A landscape with many valleys, sampled at points; each row gives a point and its height.
A ball rolls from a point to whichever of its 2 nearest points has the largest drop for the distance, and stops where none of them is lower. Distance is the straight distance between rows; heights are no part of it.
(263) (h 6.43): -0.07,1.55,-0.42,0.39,0.13,0.66,-2.87,0.32,-2.01,1.22,-0.04,1.87,1.42,3.37,0.05,-0.52,-0.33,0.40,-1.35,-0.52,0.01,2.76,-0.99,1.11,-0.89
(997) (h 6.72): -0.03,-1.65,2.07,-0.96,0.49,-0.83,1.45,-2.30,0.88,0.62,-1.37,-0.73,0.91,-0.91,1.01,1.37,-0.48,-1.46,0.68,0.48,3.42,-1.10,-1.14,-1.01,3.12
(454) (h 2.53): 1.31,1.88,-0.42,2.21,-2.06,-1.17,0.45,0.87,1.01,0.94,-1.04,3.63,-1.00,2.17,-0.19,-1.35,-0.55,-1.05,-1.55,-0.35,0.96,-1.17,2.03,-0.87,-3.33
(840) (h 7.80): 1.56,0.83,-0.12,3.44,2.71,-1.26,-0.51,1.49,-1.67,1.10,-0.83,3.21,-0.73,2.63,-0.12,-0.33,0.78,-1.46,-0.17,0.39,-1.83,0.84,0.38,0.12,2.16
(333) (h 5.25): -0.33,-0.61,-0.64,-1.89,2.11,0.43,-0.86,0.00,-0.65,-0.77,1.09,-0.35,-0.26,0.22,0.28,1.79,1.17,1.75,2.22,-1.06,1.97,-3.06,0.32,-0.20,3.05
(282) (h 8.31): 1.38,-2.18,-3.07,1.98,1.41,-2.31,-0.35,-1.39,2.85,1.36,-2.03,0.94,-0.02,-0.38,2.17,-2.35,1.21,-0.19,0.73,-1.44,-2.91,0.06,0.20,-1.81,-2.91
(1001) (h 4.13): -0.35,-2.89,-2.05,0.04,-1.10,-3.30,-2.29,1.02,-3.23,1.15,0.77,1.43,0.87,-1.65,-1.01,0.84,-0.51,-3.84,-0.25,-3.01,-3.19,2.17,1.38,-0.36,-0.31
(484) (h 5.87): 0.94,-1.47,-1.50,-0.95,3.02,-0.39,-2.59,-1.13,1.06,-1.62,1.89,-2.02,2.69,-1.87,-0.41,2.07,-3.13,-2.44,-1.22,-0.48,2.09,1.16,0.54,2.15,1.84
(573) (h 4.95): -0.96,-0.60,0.25,-0.89,0.43,-2.16,0.41,-1.10,1.65,-2.97,1.62,-3.08,1.26,-5.21,-0.02,-0.19,-4.22,-0.36,0.84,1.46,2.37,-1.46,-1.08,1.10,0.62
(303) (h 5.15): -0.88,0.50,-2.52,-1.19,-3.40,3.21,-3.66,0.30,0.82,2.92,-0.03,-0.83,-1.56,0.51,0.23,0.83,1.69,-1.33,0.08,-2.59,-2.31,-1.72,0.89,2.89,-0.47
(372) (h 4.87): -1.14,-2.32,-2.22,1.02,-1.33,-0.54,-2.55,-0.90,-0.65,0.14,-0.62,-0.20,1.06,-1.27,-0.42,-0.48,-0.97,-0.05,-0.77,-2.97,-2.00,2.74,1.49,-0.08,0.57
(1057) (h 6.76): -0.46,0.45,0.11,-1.64,1.45,0.77,-0.96,-0.25,1.05,-0.12,0.93,-0.24,1.30,1.60,1.14,-1.11,0.54,-0.59,-0.67,0.17,1.33,1.61,-0.96,2.19,1.12
(1102) (h 6.19): -2.36,0.85,3.10,-0.19,0.33,-0.56,3.49,0.78,-0.23,-0.73,0.62,-0.17,-3.25,0.45,-1.88,1.33,2.62,0.90,0.38,-0.22,0.89,2.75,-0.42,0.69,3.17
(338) (h 3.94): 1.77,-0.74,1.58,-0.59,-0.78,-1.47,0.72,-1.72,1.40,-3.54,2.68,-2.08,-0.48,-1.11,-1.39,-1.57,1.05,0.18,-1.50,3.62,1.32,1.49,2.64,-0.89,-3.03
(358) (h 3.79): 0.42,-0.10,-3.17,0.75,0.23,1.31,-1.38,1.60,0.20,-0.20,-0.60,0.26,1.31,-0.25,2.98,-1.57,0.48,0.30,1.52,-4.46,-0.41,-3.02,0.83,0.53,1.32
(658) (h 6.74): 0.73,1.20,5.15,1.42,-0.78,0.24,0.81,-1.26,0.62,-0.16,-0.93,-1.84,0.03,-1.07,-4.04,1.74,0.05,-0.76,0.62,1.41,-0.44,-0.26,-1.16,-1.07,2.77
(459) (h 7.67): 1.63,-0.75,-1.49,0.26,0.91,-0.43,0.43,1.16,0.77,-2.99,-0.80,0.25,1.51,1.62,3.36,-1.97,-1.35,2.54,-1.21,1.67,0.88,1.33,0.57,-1.83,-2.05
(604) (h 3.44): -5.03,-0.18,-1.95,1.16,-2.00,2.58,0.66,1.18,-2.82,-0.93,1.29,0.63,0.21,-1.51,0.61,1.07,-1.06,-1.02,0.83,-1.62,-1.75,0.36,3.05,1.67,1.52
(1047) (h 0.82): -1.30,2.05,0.29,1.85,-1.75,3.04,-0.92,0.42,0.51,3.51,-0.77,1.85,-1.69,0.41,-0.03,1.14,-0.65,1.23,1.26,-2.18,-0.77,0.90,-0.47,1.16,0.88
(588) (h 7.03): 0.47,-0.34,3.34,-1.93,2.62,-0.69,1.07,-0.06,3.38,-0.03,0.44,0.58,0.84,1.55,-0.02,0.36,0.76,-2.05,0.70,0.33,-0.64,3.30,-0.01,2.51,0.72
(682) (h 4.93): 2.51,0.20,-1.59,-0.66,-0.85,0.94,0.86,-0.67,-0.37,-1.14,-1.37,-0.76,-0.24,1.08,1.10,-1.16,0.02,-0.66,-3.31,3.36,0.88,-1.99,0.73,-1.31,0.54
(893) (h 4.46): 0.36,-2.37,-0.46,2.67,-0.52,-1.91,-0.44,-1.55,0.61,0.28,0.05,4.02,1.14,2.21,4.11,-1.59,-0.96,-0.91,1.00,-0.72,1.90,1.01,-0.34,-2.04,-4.70
(738) (h 4.67): -0.16,1.32,-0.01,0.84,-0.15,3.95,0.42,-1.94,-1.02,1.40,-0.53,-1.45,1.81,0.81,0.21,0.16,-0.98,2.68,0.53,1.70,1.08,-1.07,-0.24,-0.97,-1.74
(986) (h 3.24): -0.94,-0.73,-2.18,0.16,0.64,-3.69,-1.97,2.95,-4.50,-0.93,1.16,1.37,1.33,0.53,-0.48,0.79,0.02,-2.50,1.15,-1.12,-3.67,-0.19,0.73,0.83,-3.05
(1059) (h 5.67): 3.26,-2.05,-0.91,-0.72,-0.69,-1.17,0.05,0.20,-3.48,-0.68,-0.37,0.05,1.65,0.35,-1.12,0.54,0.76,1.48,-1.92,0.53,1.30,1.56,0.44,-3.57,-0.91
(465) (h 5.20): -0.18,-2.32,-1.18,-1.89,0.27,-1.16,-1.62,-0.04,-1.41,-0.85,1.35,1.75,1.85,2.06,2.03,0.04,0.11,-1.44,-0.72,-0.65,0.59,-1.05,0.88,-0.58,-2.78
(3) (h 4.19): -0.14,1.27,0.53,-1.03,-0.34,2.89,2.03,0.54,-3.16,1.83,2.10,0.40,0.44,0.07,0.44,-1.02,1.12,2.56,1.65,2.45,1.30,-0.18,-0.19,-0.79,-2.22
(872) (h 2.05): -0.58,2.81,-0.52,0.32,-0.08,2.03,-1.56,0.68,3.37,2.73,-0.46,1.53,-0.11,0.97,1.46,-0.89,0.22,1.76,2.67,-3.93,-1.67,-0.19,-0.02,1.38,-1.52
(956) (h 5.42): -0.71,-1.54,-3.09,-0.46,1.10,-0.62,-3.06,0.42,-0.42,-0.05,0.38,-1.56,2.34,-1.17,-1.21,0.49,-3.18,-3.44,-1.28,-1.94,-0.94,2.60,2.45,0.91,1.95
(205) (h 2.91): -3.98,-1.25,-1.49,-0.02,0.08,2.42,1.02,-0.16,-1.44,-0.01,1.34,-1.03,-0.41,-0.50,1.75,0.13,-0.34,-0.60,2.52,-0.71,0.13,1.78,0.35,2.41,2.42
(121) (h 6.71): -1.28,-0.21,0.15,0.81,-2.35,0.06,0.28,0.37,-2.38,1.25,0.29,2.53,-0.04,0.36,-0.42,0.43,0.18,-2.58,-1.82,-0.52,-0.26,1.33,1.60,-0.09,0.68
(1010) (h 5.72): 0.87,2.15,1.24,1.20,0.71,1.34,-0.76,-1.80,1.53,2.98,-0.51,-0.38,1.37,1.74,-1.21,-0.34,-1.56,1.68,0.22,-0.57,2.10,2.63,-1.96,-0.46,0.76
(700) (h 5.11): -1.66,1.82,0.60,0.23,0.20,3.33,0.49,0.03,0.92,2.14,-0.72,-2.51,2.23,-1.24,-0.50,0.61,-3.04,1.53,3.14,0.09,0.21,0.38,-2.08,1.30,-0.27
(233) (h 6.37): -3.56,-0.24,2.13,1.04,0.41,-0.80,0.74,-0.20,-1.98,-1.73,2.21,-2.11,-3.79,-1.11,-2.08,0.30,1.24,0.07,2.94,0.40,2.26,2.51,-2.34,1.81,2.38
(781) (h 4.21): 1.46,-1.69,-2.82,-1.15,1.58,1.89,-1.95,-1.14,-0.07,-2.47,1.17,-0.99,-0.64,1.24,2.57,-1.40,2.10,0.38,-2.40,2.31,1.04,-1.08,-0.35,0.33,0.59
(1139) (h 6.32): -0.82,-1.45,2.84,-0.60,-2.42,-0.05,-0.53,0.36,-1.71,-0.39,1.85,4.82,0.17,0.92,0.54,0.46,1.83,-4.24,-2.08,-0.34,0.57,0.79,0.18,0.59,-1.28
(611) (h 7.05): 0.86,-0.92,3.57,-1.63,-0.73,0.93,0.63,-2.66,1.78,0.88,-0.19,-2.21,-0.06,-1.57,-1.03,0.91,0.60,0.09,0.37,3.55,-1.30,-1.68,-2.19,-0.09,1.26
(397) (h 5.07): -0.07,-1.91,-0.48,4.30,-1.18,-1.03,-0.30,-1.29,-0.92,-0.45,-2.01,3.45,0.29,3.18,1.84,-0.15,-1.83,-0.54,-1.44,-1.42,0.83,3.17,-0.32,-2.32,-3.17
(749) (h 5.47): -0.89,-1.08,0.03,-1.10,1.41,-0.07,-0.11,-0.07,2.33,-2.54,0.52,-0.38,2.81,-3.34,1.59,0.55,-3.13,-3.28,0.17,0.70,0.70,-1.42,0.33,1.13,3.05
(270) (h 7.30): 1.60,0.02,2.75,-1.27,1.96,-1.19,2.89,1.31,0.96,0.52,0.29,1.66,0.41,0.66,0.17,-1.22,2.82,-0.71,0.64,0.20,-0.15,3.19,-0.50,0.09,3.72
(1062) (h 3.93): 0.54,-1.08,0.60,-1.01,-0.47,-1.22,1.96,2.42,0.38,-2.17,1.57,3.02,-1.10,2.24,1.69,-0.40,1.20,2.01,-0.01,0.29,0.31,0.68,2.59,-1.55,-3.79
(890) (h 5.88): -1.10,0.67,3.09,-2.28,-2.22,-0.61,3.03,-0.41,0.69,-0.52,-1.11,-2.63,-0.08,-1.81,-1.42,0.61,-0.09,-1.42,-1.11,1.77,1.56,-0.22,0.02,0.79,-0.86
(589) (h 4.59): 0.33,2.28,2.37,-0.88,1.84,0.29,-0.83,1.97,1.97,-1.18,0.83,0.26,-1.49,-1.07,-0.62,1.11,-2.46,-1.12,2.14,1.31,3.14,-2.84,-0.80,1.07,4.26
(796) (h 3.87): -1.39,0.63,-2.40,-1.56,1.44,2.73,-0.12,1.15,-1.69,-2.28,2.32,-3.48,2.54,-2.25,1.20,-1.81,-0.19,-0.14,-0.48,2.14,-0.73,1.32,0.00,2.68,1.05
(693) (h 4.96): -2.29,1.55,0.72,-1.24,1.70,0.81,0.09,1.33,-1.37,-1.04,2.87,0.25,-2.00,-0.13,0.80,0.80,0.33,-0.41,3.13,1.13,3.15,-3.33,-0.38,1.18,2.16
(1000) (h 5.37): -0.05,0.20,-2.48,-0.35,-0.74,-0.37,-4.70,1.18,1.61,1.55,-1.70,-0.10,-1.21,0.95,-0.13,-0.22,0.83,-2.17,-1.96,-1.37,-3.54,-0.13,0.27,2.29,-1.62
(593) (h 7.52): 1.56,2.59,-2.61,4.36,2.08,-3.43,0.21,0.86,-2.02,2.96,-0.11,3.04,-1.82,1.02,-0.41,0.03,1.62,-4.30,-0.46,0.32,-2.99,0.85,0.08,0.71,0.50
(768) (h 6.96): -1.62,-2.48,2.99,1.31,-0.62,0.68,2.03,-0.13,-0.91,-1.78,-2.28,-0.53,-1.74,-1.66,0.39,0.78,-0.51,1.31,1.70,3.41,-1.27,-3.93,-4.38,-0.78,-1.21
(309) (h 5.41): -0.31,2.02,1.62,0.07,2.12,2.93,-1.03,-2.18,1.65,1.34,-0.36,-2.71,1.68,1.07,-1.13,2.52,-3.06,3.05,1.09,0.35,1.22,1.57,-3.72,1.71,-0.01
(400) (h 1.97): 3.36,1.30,0.23,1.66,-0.10,-0.86,-0.68,-1.94,2.44,2.67,-0.99,0.96,-0.66,-0.46,-0.99,-2.49,0.44,-1.57,-0.79,-0.20,2.29,-1.37,-0.55,-1.91,3.61
(71) (h 4.35): 1.87,1.32,-3.51,-3.04,1.49,2.95,-2.86,2.05,-0.37,-0.20,1.98,-3.71,2.49,-1.50,0.66,-1.32,0.86,-0.62,0.06,-0.26,-0.30,1.30,-1.26,2.29,2.85
(614) (h 4.01): -2.33,0.06,-2.52,-1.01,-2.63,2.74,-1.59,0.20,-2.19,0.15,1.13,-0.27,1.00,0.10,0.33,-0.11,-0.68,-0.17,0.54,-1.33,0.36,-1.80,2.37,0.65,0.30
(1098) (h 3.62): 1.91,-1.55,-3.94,-0.92,3.69,0.86,-1.32,0.37,-0.17,-1.09,1.91,-0.01,0.91,1.59,3.91,-1.94,3.49,0.70,0.49,0.07,-0.60,-1.73,0.56,0.49,-0.07
(1004) (h 5.86): -0.68,-1.71,0.85,-1.18,-0.30,-2.28,2.76,-0.44,-3.81,-0.46,0.27,-1.77,-0.80,-0.92,-2.80,2.49,1.13,2.95,1.46,0.94,2.76,-0.29,-1.28,-2.05,0.28
(511) (h 5.59): -1.51,-1.63,-0.26,-2.09,0.45,-0.86,2.50,0.19,-3.43,-1.42,-0.05,0.06,0.35,-0.77,0.44,3.10,-0.73,1.90,1.34,-0.80,2.48,-1.55,0.47,-2.41,2.01
(319) (h 3.63): -0.61,-0.21,-0.41,-0.31,0.76,3.25,0.93,0.82,-2.69,0.42,2.41,1.57,1.41,2.77,2.09,0.79,1.23,4.03,1.91,-0.10,-0.97,0.71,1.62,-0.46,-3.25
(481) (h 4.16): -0.06,0.77,-2.31,0.13,2.61,0.38,-1.11,-0.63,2.49,-3.44,-0.06,-0.86,2.95,-1.43,3.31,-1.04,-3.76,2.67,-0.30,-2.10,0.67,-0.86,0.50,0.89,-0.87
(505) (h 6.75): -2.96,-3.29,2.50,-0.94,-0.73,0.22,2.84,0.93,-2.67,0.01,-1.76,-1.25,-1.15,-2.52,-1.97,1.83,-0.32,-0.51,1.37,2.80,-1.50,-2.63,-3.06,1.56,-1.92
(247) (h 6.20): -1.55,-0.10,-1.43,-1.72,0.47,1.75,2.01,-1.46,-1.22,4.51,-0.38,-3.00,0.77,-2.02,-0.13,0.94,1.89,2.32,2.48,-0.46,1.17,-0.53,-0.67,-0.87,-0.57
(610) (h 7.14): -0.21,-0.04,-2.10,1.72,0.31,-0.85,-0.35,0.55,-2.04,4.07,-1.52,2.74,0.02,0.80,0.54,1.26,0.46,-4.32,-0.88,-0.78,-2.82,0.75,0.10,0.72,-1.35
(269) (h 4.57): -1.25,1.45,-0.58,-0.76,1.49,-0.69,0.25,-0.30,1.30,-3.32,1.08,-1.83,0.79,-1.82,1.26,-0.59,-4.56,2.74,0.49,0.33,2.00,-2.38,-0.48,0.65,0.46
(1049) (h 7.18): -1.83,0.30,1.86,2.47,-0.07,1.04,1.05,-0.75,0.96,-2.49,-1.02,-0.28,-2.65,0.72,0.64,0.48,-1.64,3.82,2.16,2.95,-0.85,-2.64,-1.44,-0.43,-1.52
(105) (h 3.09): -0.21,-1.08,0.85,-2.11,-1.25,-0.66,1.95,-0.28,1.27,-0.88,1.77,0.62,-1.20,0.39,0.22,-0.29,1.57,0.18,-0.72,2.69,-0.76,0.58,3.13,-0.49,-3.54
(225) (h 6.00): 0.10,-0.87,0.68,3.58,-0.42,-0.43,-0.73,-2.72,0.70,0.53,-1.15,-0.09,-3.37,1.93,-2.80,1.60,2.51,1.10,-2.34,-0.98,-2.19,3.13,-0.01,-1.39,1.78
(657) (h 7.77): 2.72,1.46,0.74,-1.42,1.62,-1.08,-1.32,-1.58,4.91,0.69,-0.50,-0.24,1.23,-0.68,-1.22,-0.71,-1.17,-0.12,-1.41,0.43,-1.66,-1.27,1.02,0.94,-2.51
(427) (h 8.05): 2.29,1.22,-0.82,2.93,3.96,-2.67,-1.30,2.62,0.66,1.33,-0.06,1.84,-0.74,0.52,-2.08,-0.54,0.60,-3.51,1.41,-1.67,-2.53,3.76,-0.19,0.68,3.24
(326) (h 5.93): -0.05,2.30,-1.78,-1.49,0.60,1.59,1.64,0.07,-1.52,2.52,-0.13,-4.08,-0.71,-2.63,-0.75,-1.11,0.99,2.08,0.82,2.66,1.09,-2.30,-2.83,0.67,-0.59
(430) (h 6.55): -1.47,-2.18,4.19,0.04,0.25,-0.85,-0.92,-2.18,0.87,-1.09,2.14,-2.89,-1.87,-1.41,-3.26,1.55,0.36,-0.62,1.42,1.48,0.29,1.42,-2.53,1.81,1.71
(379) (h 3.17): 2.47,1.97,-0.95,0.07,1.22,-0.66,-2.15,0.81,1.61,3.39,-1.67,1.40,-0.68,0.28,-1.09,0.02,-1.01,-2.32,0.35,-2.08,1.20,-1.47,-0.88,0.11,3.06
(489) (h 6.24): -2.09,-0.13,0.01,-2.79,-2.65,0.56,1.01,-0.19,-2.23,0.00,-0.47,-3.36,0.44,-3.15,-1.47,0.87,-1.54,-0.51,-0.95,1.83,0.83,-2.11,-0.69,1.03,-1.29
(543) (h 6.39): 1.75,0.60,3.44,0.08,-1.12,0.46,2.21,-1.35,0.60,0.73,-1.22,0.32,-0.09,0.52,-3.11,1.52,0.47,0.69,-1.51,1.09,-0.37,-1.43,1.42,-1.42,-0.02
(964) (h 4.53): -0.07,-0.32,-3.00,-1.42,0.68,-0.07,-0.07,-0.15,0.12,0.49,-1.11,-1.30,3.47,-0.12,2.36,0.80,-1.38,0.59,0.53,-3.06,2.07,-2.72,0.94,-0.13,-1.41
(62) (h 5.92): -0.81,-2.62,3.08,-0.89,0.28,-1.35,0.79,-0.65,0.36,-1.51,1.49,1.50,-2.32,1.82,-1.25,2.37,2.89,0.56,0.29,-0.99,-0.79,1.88,1.27,-0.65,1.78
(180) (h 4.58): -2.50,-0.53,-1.67,-2.22,-4.00,3.06,-2.57,-0.16,-1.71,1.95,-0.22,-1.77,-1.06,-1.93,-0.54,2.90,-0.16,-0.67,0.01,-2.19,-1.21,-2.08,0.89,1.05,1.67
(149) (h 4.60): -0.39,-0.66,-1.55,-1.57,-0.97,-0.54,0.57,3.75,-2.96,-1.05,1.48,2.87,0.32,1.92,1.28,0.52,1.57,-0.30,-0.50,-1.93,0.33,-0.80,2.18,-0.44,-3.94
(209) (h 6.09): 2.23,1.41,0.66,-1.22,0.26,1.83,-2.89,0.28,0.10,2.93,0.46,1.59,3.30,1.71,0.80,-1.28,-0.71,1.44,0.67,-1.51,0.89,1.53,-2.82,0.00,-0.95
(592) (h 5.56): 1.36,1.81,-0.81,-2.41,-1.86,1.39,1.43,0.61,-1.66,1.31,-0.30,-1.75,-0.63,-1.57,-0.01,-0.70,0.90,0.88,-1.07,3.57,2.42,-2.90,-1.03,-1.72,1.31
(81) (h 4.41): -0.57,0.84,-0.30,-0.16,-2.53,-2.10,1.03,0.03,0.96,1.64,-1.06,0.66,-2.73,-1.38,-1.89,0.72,0.24,1.84,-2.47,-1.47,-1.26,0.15,2.78,-0.46,-1.21
(52) (h 2.89): 0.60,-0.31,-2.46,-0.56,3.01,1.68,0.69,1.04,-1.55,0.46,1.50,1.19,2.64,1.12,2.27,-0.86,2.07,1.09,2.86,-1.95,-1.69,-0.83,2.20,-0.63,-1.37
(537) (h 7.43): 2.71,0.22,0.05,1.43,1.41,-0.25,1.73,-1.14,2.58,-2.87,-1.37,0.33,0.20,0.83,3.20,-2.87,-1.31,2.21,-0.98,1.14,2.11,-0.89,-1.06,-2.31,1.39
(521) (h 4.54): 1.60,0.76,1.37,0.29,-0.95,-0.36,-0.23,-2.81,0.48,-1.46,1.98,-2.31,1.28,-1.31,-2.28,-1.84,-1.31,0.07,-1.27,1.61,2.06,0.60,0.09,-1.08,-0.36
(1048) (h 5.81): 1.11,-1.88,1.25,-0.63,0.12,-1.94,-1.29,-1.59,-0.09,-0.06,1.61,2.84,-0.25,2.31,-0.43,0.73,1.70,-3.79,-1.01,0.83,1.53,-0.77,1.51,-0.58,-0.37
(791) (h 5.48): -1.11,0.98,3.93,-1.95,-4.60,-0.95,3.23,1.10,-1.57,0.40,-0.89,-1.49,-1.93,-2.17,-3.23,1.51,0.99,0.43,-1.54,0.90,0.20,0.41,-1.56,0.05,0.57
(30) (h 7.39): 0.33,2.06,1.79,2.10,-2.86,2.31,0.65,0.79,-0.11,-2.73,-0.12,0.38,-1.68,-0.45,1.95,-1.76,-1.76,3.53,-0.02,4.63,0.35,-1.31,-1.35,-1.34,-1.80
(33) (h 5.14): 0.99,-2.09,-2.13,-2.71,-0.15,0.19,-0.10,-2.02,-1.86,0.27,-0.04,-2.66,3.38,0.21,0.55,0.65,-0.95,1.11,-1.40,-0.92,2.41,0.38,0.05,-2.12,-0.72
(765) (h 6.52): -2.76,-1.10,0.89,-2.61,-1.25,1.04,1.34,2.54,-2.29,-0.23,-0.62,-3.18,-0.44,-3.45,-2.03,-0.77,0.49,0.49,1.23,1.55,-0.83,-3.50,-3.67,2.17,-3.27
(640) (h 6.73): 1.16,1.59,2.73,3.89,-1.31,-1.28,0.89,-0.88,1.71,-1.86,-0.14,0.60,-1.47,2.70,-1.94,-1.14,4.34,-0.43,-1.22,-0.13,1.37,1.15,1.63,-1.13,0.44
(793) (h 3.43): -2.72,-0.94,-0.53,-1.24,1.08,2.89,-0.13,1.92,-0.48,-2.01,1.74,-3.67,1.21,-2.55,0.63,0.30,-0.90,-1.36,3.44,1.46,-1.29,0.58,-1.60,3.34,2.18
(734) (h 2.88): 0.65,2.85,-1.85,1.25,2.81,1.10,-2.97,0.51,5.52,0.89,-0.99,-0.20,-1.24,0.32,1.71,-1.32,-1.50,2.14,1.52,-3.49,-0.73,-0.83,-0.72,1.75,0.41
(284) (h 6.14): -0.27,-0.62,0.57,-2.18,-0.77,-0.85,3.36,-0.50,-1.18,1.83,1.11,-1.45,-0.37,-2.93,-1.73,-0.35,1.59,1.54,0.95,0.17,0.34,0.19,0.01,-2.04,-0.40
(920) (h 3.59): 0.82,2.83,-0.30,2.45,-1.27,-1.59,0.28,1.30,1.26,-1.07,-1.13,2.56,-3.41,0.73,-1.64,-0.81,0.28,0.69,-2.93,0.40,-1.14,-1.39,3.48,-1.00,-0.34
(455) (h 7.89): -0.15,-2.26,-3.44,0.67,2.03,-1.30,0.66,1.94,1.27,-2.59,-2.05,1.21,-0.71,1.70,3.98,-1.49,-0.16,3.22,0.17,-1.34,-1.46,1.87,0.88,-1.25,-2.44
(949) (h 3.56): -0.24,1.56,-3.45,0.60,1.02,1.70,-3.23,0.92,2.69,-0.75,0.32,-1.66,1.78,-1.24,1.88,-2.12,-2.61,0.44,1.64,-3.77,0.66,-1.06,0.59,1.68,1.43
(1006) (h 7.42): 2.77,-0.30,2.49,-2.23,0.51,-0.29,0.34,-2.71,5.22,0.05,-0.61,-1.60,1.39,-1.93,-0.42,-0.53,0.09,-0.59,-1.74,1.84,-1.58,-0.02,-1.38,-0.15,0.09
(624) (h 4.71): -0.42,1.10,-2.36,2.01,-1.69,-3.05,-4.27,0.73,-0.12,-0.20,-1.90,1.11,-2.00,1.78,-0.79,-1.55,-0.10,-3.21,-3.43,-1.45,-2.98,2.05,-0.72,2.43,-0.73
(703) (h 5.60): -0.53,-0.20,2.42,-2.07,0.22,-0.39,0.26,0.76,-0.37,-0.21,1.20,2.60,-1.97,1.99,-1.22,2.42,0.69,1.00,0.87,-0.34,1.26,-1.55,1.78,-0.07,2.22
(601) (h 6.79): 0.79,1.76,2.11,2.18,-0.78,1.35,1.60,-0.22,-0.06,0.18,-1.91,-0.16,-1.81,0.95,-3.25,1.42,0.39,-0.91,-3.02,3.63,-3.17,-1.53,2.88,0.06,1.16
(1138) (h 6.38): 1.63,1.26,3.02,4.37,-0.62,0.40,-0.38,-1.55,0.05,0.69,-0.25,-0.46,-0.24,2.00,-3.40,-0.12,3.44,-1.56,-2.08,-0.38,-1.10,3.14,0.59,-0.76,1.96
(477) (h 3.99): 0.12,1.49,-0.91,1.62,-0.40,-3.66,-2.39,2.57,-1.85,-0.26,0.86,1.69,-0.57,0.98,-0.07,-1.19,0.14,-1.77,-0.07,-1.20,-4.34,1.45,-1.06,1.90,-1.64
(1073) (h 5.58): 1.03,-1.27,1.20,3.58,-1.67,-0.92,-0.66,-1.85,-0.43,0.50,-1.81,1.54,-1.09,2.92,-0.39,0.52,1.11,1.41,-2.11,-0.94,-0.24,3.28,0.04,-2.64,-1.06
(984) (h 7.10): 1.25,-1.09,2.07,0.82,-1.35,-1.17,1.65,-1.44,1.31,-1.06,-2.66,1.31,0.62,-0.27,1.08,-0.86,-1.62,0.29,-1.19,0.17,1.19,-0.67,-1.03,-3.52,1.42
(1021) (h 8.10): 1.57,-1.55,-2.56,0.78,0.62,-4.77,0.14,1.19,0.18,-0.87,-2.48,1.09,0.47,0.91,1.71,-1.77,0.41,1.92,-0.79,-1.81,-2.91,1.41,-0.19,-2.42,-3.46
(73) (h 5.01): -1.30,0.28,1.96,-0.45,-4.38,0.30,3.00,0.19,-0.89,-0.65,-0.74,0.38,-3.02,-0.72,-1.17,1.35,1.22,1.89,-2.70,-0.82,-1.46,1.32,0.22,-1.30,-0.61
(14) (h 3.65): 1.70,0.58,-0.68,1.55,0.53,-2.24,0.13,0.31,0.70,0.25,-0.67,3.37,1.44,2.21,2.28,-2.47,-0.78,-2.07,-0.23,1.26,0.13,-1.10,0.08,-0.79,-5.99
(1166) (h 6.41): -2.62,-1.41,3.79,-0.15,1.03,-1.62,4.86,-0.37,0.47,-0.53,-1.77,-0.93,-0.92,-0.42,-0.82,2.99,0.79,-0.63,1.41,-0.21,1.82,0.31,-1.19,-0.25,3.36
(845) (h 4.00): 1.00,1.98,-0.70,-0.14,-0.17,1.78,-1.41,2.59,1.49,1.16,-0.14,0.96,-1.79,-1.69,-0.82,0.79,-2.27,-2.48,2.39,-2.08,1.49,-1.57,0.24,0.20,5.11
(908) (h 8.06): 2.44,0.12,-0.78,0.57,1.48,-1.28,0.83,-2.42,3.36,1.79,-1.32,0.51,-0.03,-0.22,-0.51,-2.69,0.81,1.17,-0.88,0.96,-1.80,0.75,0.78,-1.58,-2.30

Two balls start at each pair of points below. Name the first point that both come to, or write none.
(427), (62) -> none
(1004), (703) -> (333)
(840), (1138) -> none

Where does a ball stop that starts at each point below?
(282) -> (543)
(284) -> (400)
(588) -> (52)
(1049) -> (454)
